Points on a hilly landscape, in no order, each with its height.
A climber steps from a point to the highest of its 4 nearest points, and stops where none of them is higher. Distance is the straight distance between rows; heights are no part of it.
j89 h=588: [124 136 133  79  84 150 114 121 175 130 158 110 175  65  99 153 134 110
  86 109 114 122 131 148]
j92 h=257: [133 133 127  85  85 125 111 125 127  98 108 123 145  73  93 145 104  98
  66  91 127 135 129 152]
j463 h=396: [138 103 152 113 161 120 163  89 133 126 107 137  99 149 166  81 130 155
  94 179 119 149 152 142]
j827 h=501: [156 146 122 172 107 135 107 132 140 107 128 151 129 161 121 125 134 143
 173  94 130  95 140 119]
j191 h=441: [136  65 161 118 204 139 169  92 146 132 106 162 107 118 164  75  92 111
  87 216 162 150 156 132]
j909 h=515: [113 116 121 112 119  97 165 109  45  87  56 144  74  89 135 145 127 134
  63 144  96 164 141 159]
j441 h=608: [130 164 135 143 101 153 108 125 201 137 174  82 151 159 127 147 156 153
 141 125 142  90 157 102]
j585 h=540: [ 66  80  82  87 159 107 109 147 166 184 160 118 160 127  77 106 144 115
 124 154 204 174  84  93]
j508 h=277: [106  96 131 126 173 110 170 130  83 144  82  89  74 154 138  53 171 130
 121 186 156 181 156 117]
j269 h=558: [173 130 124 183 170 126 112 130  57 116 111 207  67 137 145 141 130 133
 208  95  88 122 170 129]
j618 h=514: [135 139 123 153 117 125 113 123 165 120 135 103 142 165 118 117 152 153
 152 128 132 109 134 102]
j56 h=467: [164  88 140 173 187 112 162  92 102 124  99 152  66 147 155 135 110 124
 110 164  90 134 135 144]
j371 h=503: [190  60 151 179 189 129 165  96 135 117 129 143  97 162 145 186  69 132
 133 161 104 125 142 123]
j459 h=292: [138 161 129 109 105 126 110 138  87  90  96 127 143  85  90 140  80  63
 101  72 107 135 117 128]
j178 h=525: [109  97 156  83 154 128 163 105 115 113 104 151  97 108 155  79 140 158
  79 160 119 180 145 172]
j740 h=278: [132 197 145 114 111 164 124 136  96 133 186 162 161 116 139 166  65  64
 128  75 104  81  88 125]
j818 h=302: [133 125 107 142 133 118 129 119 137 140 113 108 114 192 141  99 152 165
 143 179 143 139 133 113]
j540 h=621: [139 141 111 170  99 130 113 134 170 125 141 100 148 188 128 132 151 158
 182 130 158  94 146  85]
j407 h=438: [101  96 119 109 148 100 164 132 112 141 105  82 119 147 112  67 184 157
 135 164 171 191 131 111]
j174 h=490: [116 115 102 113 128 111 138 134 155 136 117  87 141 142 113  87 161 150
 139 162 173 168 118  93]
j82 h=405: [141 146 139 145  92 163  95 123 111  83 110 177 134 118 116 170  92 118
 164  53 125  96 126 118]
j403 h=557: [ 79  96  84  93 143 104 113 162 141 170 129  95 153  90  89  76 143  99
 114 156 187 180  95 107]
j739 h=517: [118  95 157 160 128 103 154 113  69  93  99 153 104 111 171 188 100 155
  95 171  78 114 104 127]
j764 h=273: [142 174 141 136 120 150 112 153 102 129 149 154 148 118 139 130  74  62
 160  40 133  94  80 113]
j51 h=325: [135 114  97 153 132 106 128 138  96 138  92  74  91 167 106  84 161 132
 155 156 175 173 146 111]
j4 h=533: [105 116 130  70  97 124 141 126 151 114 116 126 166  72 103 102 157 144
  84 114 124 167 129 164]
j76 h=596: [128  95 150 158 167 117 178  84 117 120 123 154  88 136 164 159 102 149
  86 172  97 145 133 144]
j781 h=290: [145 142 122 122 102 112 135 105 119  84 100 126 126 116 106 122 136 141
 107 108 110 143 130 148]
j278 h=593: [ 87 105 109  63 150 148 105 174 166 187 167 120 178  64 129  97 150 107
  87 138 134 142  92 142]
j732 h=521: [121 126 110 141 118 100 107 165 145 143 131  94 167 110 102  89 119  73
 108 104 140 131 101 111]
j766 h=570: [ 96 100  95  73 145 113 116 160 158 162 128 107 179  71 102  76 153 123
  97 142 152 172 100 118]
j97 h=548: [149  75 158 181 143 122 153 113  89  92 139 177 109 134 154 226  84 156
 138 146  67 107 106 112]
j465 h=465: [ 97 120 107  96 118 146 107 141 195 170 174  82 194 103 109 138 151 126
 123 145 175 128 114  96]
j824 h=312: [ 84  94 151  56 131 144 163 119 154 156 145 132 153 178 164  97 157 164
 163 211 196 141 128 117]
j111 h=463: [136 147 121 127 104 127 113 139 172 114 144  99 165 111 105 124 128 104
 120 101 132 110 112 127]
j28 h=353: [ 86 119 127  48 119 144 166 140 189 162 151 107 175 106 117 113 170 156
 153 170 176 154 123 112]
j165 h=366: [115 152 126 114 100 141 111 130 202 149 174  68 174 169 111 160 153 152
 165 144 183 106 145  73]
j6 h=437: [ 80 120 159  76 111 153 155 104 129 117 124 157 122  91 137 112 152 183
  82 160 106 158 137 180]
j181 h=282: [113 139 137  95 105 161 145 103 180 118 147 112 145 134 134 128 168 178
 130 156 134 125 155 134]
j762 h=495: [ 70 146 101 157 135 114  91 145 130 177 189  98 122 152  95 114 113  73
 105 133 176 133  75  97]
j854 h=295: [120 162 135 163 106 140  99 147 169 151 185  96 177 152 121 137 114  99
 138  94 162  87 101  90]
j185 h=298: [127 213 134 106 109 127 125 154 105 160 184 140 155 114 139 138  91  66
  86  94  97  76  84 137]
j598 h=527: [152 151 120 176 111 147  95 140 152 114 146 140 127 197 145 140 142 174
 190  96 134  75 152 107]
j220 h=319: [138 177 156 150 115 151 122 144 130 130 185 134 159 123 128 152  88  73
 151  61 125  83  84 117]
j564 h=502: [118 113 147 117 144 151 155  77 142 125 132 148 110 136 161 127 129 163
  77 181 112 146 148 146]
j857 h=535: [ 98 106 144  65 108 120 163 113  96  97  92 141 104  70 128  97 133 162
  63 131 126 182 129 178]
j527 h=654: [ 99 111 138  43 119 172 137 150 177 135 163 115 182  45 120 152 151 132
  90 124 134 140 123 172]
j709 h=453: [171 151 117 169 131 132 100 136  94 109  98 166  94 150 131 123 130 131
 198  70 123 121 158 128]
j35 h=611: [115 105 126  39 120 143 136 158 167 143 151 130 176  41 106 127 140 119
  78 118 123 150 112 165]
j52 h=368: [135 150 140 167 120 128 112 175 128 151 166 113 146 145 128 119  96  75
 158  72 150  91  84  89]
j542 h=220: [143 157 116 122 107 117 117 133  41  85  43 160  83 106 132 161 115 110
 151  95  98 150 140 138]
j485 h=483: [135 160 138 146  78 154 105 122 165 107 147 112 153 125 109 152 123 134
 144  89 126  86 135 132]
j686 h=334: [124 173 160 124  82 168 109 126 135 128 193 109 166  87 124 195  86  86
 108  71 120  74 126 145]
j765 h=351: [146 146 131 140 105 121 112 148 111 104  96 115 124 116 111 116 104  67
 148  68 136 116 112 124]
j578 h=434: [133 148 132 132  77 151 102 122  98  77  96 167 122 116 117 181  93 132
 146  80 111 100 117 131]
j643 h=550: [117 104 104  92 121 102 127 150 129 134 106  89 153  63 109  83 130  81
  95 107 135 163 126 131]
j249 h=687: [149 125 131 169 157 115 122 111  64 112 100 191  80 130 151 183 112 148
 166 119  76 127 132 137]
j149 h=198: [151 104 118 163 175 101 150 115 108 141 100 117  86 192 161  97 143 137
 125 171 127 141 158 126]
j85 h=571: [101 133 114  36 133 116  83 178  92 200 175 143 178  89 141  97 137  80
  58 112  98 124  95 175]
j284 h=470: [164 145 132 169 118 135  93 158 116 119 122 139 134 143 128 126 120 109
 194  66 158 101 123  96]
j845 h=232: [128  94 156 131 187 109 171  88 105 142 100 120  72 129 157  75 139 122
  86 169 112 157 152 149]
j905 h=538: [ 90 133 111 126 128 110  92 172 163 164 170  94 156 115 117 102 116  74
  94 136 146 130  91 110]
j186 h=474: [119 155 131 114  65 148 113 111 120  81 109 140 138 100 112 190 128 155
 107 102 101 106 129 144]
j143 h=537: [184 113 125 192 192 106 133 143  73 150 123 169  72 174 157 134 138 131
 213 127 105 126 165 121]
j500 h=410: [147 149 121 149  99 126 111 102 104  96  89 153 100 140 119 144 115 143
 152 100 104 106 136 146]
j816 h=269: [145 100 136 137 172 140 160  98 159 150 139 140 133 188 181 123 123 146
 116 206 142 126 162 107]
j50 h=350: [120 162 145 105  98 142 107 134 142 156 189 114 173  93 123 157  99  76
  78 102 107  85 106 145]
j975 h=331: [125 184 155 129 115 154 113 141 148 145 189 114 173 112 126 163  97  74
 127  78 121  66 110 112]
j771 h=520: [160 127 115 163 141 123 137 111 142 131 135 149 108 205 153 145 128 179
 141 160 103 104 149 137]
j435 h=526: [131 140 129 160 125 114 109 139  23  81  87 204  84  95 152 205  81 148
 193 128  74 129 134  96]
j580 h=228: [155 145 108 133 122 112 119 135 109 111  65 105  88 127 101 110 141 100
 157 100 129 133 142 133]
j935 h=482: [137 142 130 162 126 133 125 101 131 118 125 181  97 154 136 170 124 171
 152 122  76 104 141 140]
j321 h=389: [117 154 133 133 110 141  95 147 173 155 185  93 177 105 114 131 125  75
 105 110 124  93  99 119]
j866 h=583: [190  94 128 189 191 115 157 131 100 140 112 142  69 187 160 137 109 128
 170 152 109 124 156 128]
j720 h=582: [104 129 140  72  91 168 129 104 167 112 144 114 155  72 119 157 158 164
  96 122 134 146 141 165]
j967 h=536: [ 85  88  95  92 140 122 145 132 153 166 141 114 150 119  78  92 160 139
 136 174 194 185  94  92]
j593 h=559: [178  89 123 181 193 133 146 124 137 136 150 162 107 201 153 168  98 149
 168 141  94 105 158 114]
j443 h=365: [ 90 107 161  69 143 162 169 103 161 133 135 149 124 132 162  75 150 177
 113 180 142 160 144 151]
j195 h=281: [148 139 122 115  98 113 113 124 117  96  93 115 137  91  95 128 114 104
 122  84 130 133 131 144]
j551 h=439: [111 153 122 144  77 147  99 121  84  86 105 184 107 118 147 208 108 181
 143 111  86  86 120 132]
j526 h=335: [126 152 141 100 115 132 110 139 135 142 153 115 173  93 114 128  91  53
  84  96 103 119 111 149]
j316 h=436: [129 114 117 110 124 104 144 132 130 132 107  92 118 141 122  65 157 156
 128 149 151 174 124 115]
j940 h=435: [147 134 112 179 114 131  92 163 124 127 131 114 114 176 110 123 121 132
 191  93 185 106 120  85]
j419 h=500: [168 145 106 181 131 121 107 147 124 125 123 141 104 195 128 121 140 155
 188 122 127 109 143 116]
j255 h=328: [116 191 126 146 123 118 108 165 108 169 188 126 147 129 137 116  97  66
 125  98 126  91  68 108]
j684 h=261: [163 143 117 161 139  97 124 135  92 120  77 125  73 157 120 104 149 125
 155 124 117 140 139 139]
j300 h=403: [136 137 124 134 117 123 131 114 154 117 112 110 130 147 115  95 146 156
 121 138 124 138 131 140]
j197 h=415: [141 164 127 158 115 122 114 160 130 130 128  97 154 126 109 116 117  81
 160  78 136 102  99 113]
j173 h=504: [ 93 134 144  82  83 139 140 103 128  90 125 139 136  96 132 146 149 179
  75 148 110 142 138 169]
j413 h=497: [161  86 133 171 179 127 158  91 145 126 124 146 103 169 160 155 113 154
 105 167 105 124 153 129]
j199 h=385: [159 137 115 163 144 117 116 128  77 115  69 160  73 139 121 135 137 122
 180  94  99 128 160 151]
j57 h=316: [113 119 140 107 146 139 152 100 162 140 141 121 142 186 174  94 157 169
 126 198 146 143 155 126]
j136 h=634: [116 113 125  96 130 106 163 103  91  96  85 129  85  89 137  78 153 146
  80 140 108 172 143 171]
j806 h=52: [153 118 125 170 170 111 169 116  76 130  78 119  66 146 134 109 142 130
 138 153  98 135 158 150]
j639 h=454: [113 151 141 143 100 146 137  85 138 100 134 139 117 142 139 174 138 180
 124 137 100 104 146 158]
j335 h=519: [109 112 145 164 125 119 147 110  87  98 115 173 106 141 155 214 101 162
 128 153  76 109 119 133]
j603 h=451: [100 139 100 130 102 127 128 120 170 128 142  89 156 185 121 122 165 164
 150 157 187 126 143  85]
j690 h=332: [140 115 140 136 157  97 166  97  75 105  67 139  61 116 151 121 131 139
 107 144  81 143 139 152]
j779 h=597: [160  97 136 187 169 122 135 113 102 113 160 185  91 161 150 186  96 158
 166 123  77 106 136 133]
j67 h=223: [137 139 116 104 106 109 133 125  88  90  55 123 106  82  95 118 133 103
 103  97 111 156 142 158]
j414 h=460: [123 125 108 162 117 104 104 157 133 138 129  80 133 148  83  91 135 109
 145 119 181 141 120  91]
j703 h=569: [ 63 102  94  87 142 115  93 164 159 185 165  97 175  90 103  96 139 101
  99 140 167 157  86 101]
j196 h=363: [111 150 136  85 113 158 106 140 209 146 180  74 184  91 115 137 157 130
 124 133 159 122 129 111]
j272 h=324: [106 119 144  74 118 139 162 113 168 132 137 115 155 133 146  91 175 163
 133 165 150 151 129 138]
j65 h=378: [126 134 118 188 106 125  87 151 147 147 165 108 142 168  95 138 109 104
 171 101 182 112 101  73]
j502 h=682: [178 106 129 172 176 109 133 110  95 130 114 165  66 165 147 164 113 145
 148 132  78 120 138 147]
j587 h=524: [136 152 135 117  83 145 111 117 152 102 133 111 169 107  98 143 128 132
 117  96 119 105 136 136]
j142 h=406: [169 139 104 184 137 110 113 150  87 128  80 110  90 163 112 112 156 133
 189 119 135 133 151 115]
j12 h=663: [135  62 157 130 206 119 178 105 120 154  89 137  89 123 160  66 114 109
  99 210 161 151 171 122]
j405 h=610: [ 93 106 115  47 145 143 113 164 184 174 167 127 190  47 129 123 146 110
  84 126 138 128 114 174]

For each start below, name the point where the climber stops.
j508 -> j527
j764 -> j540
j684 -> j540
j195 -> j540
j580 -> j540
j465 -> j527
j28 -> j527
j585 -> j527
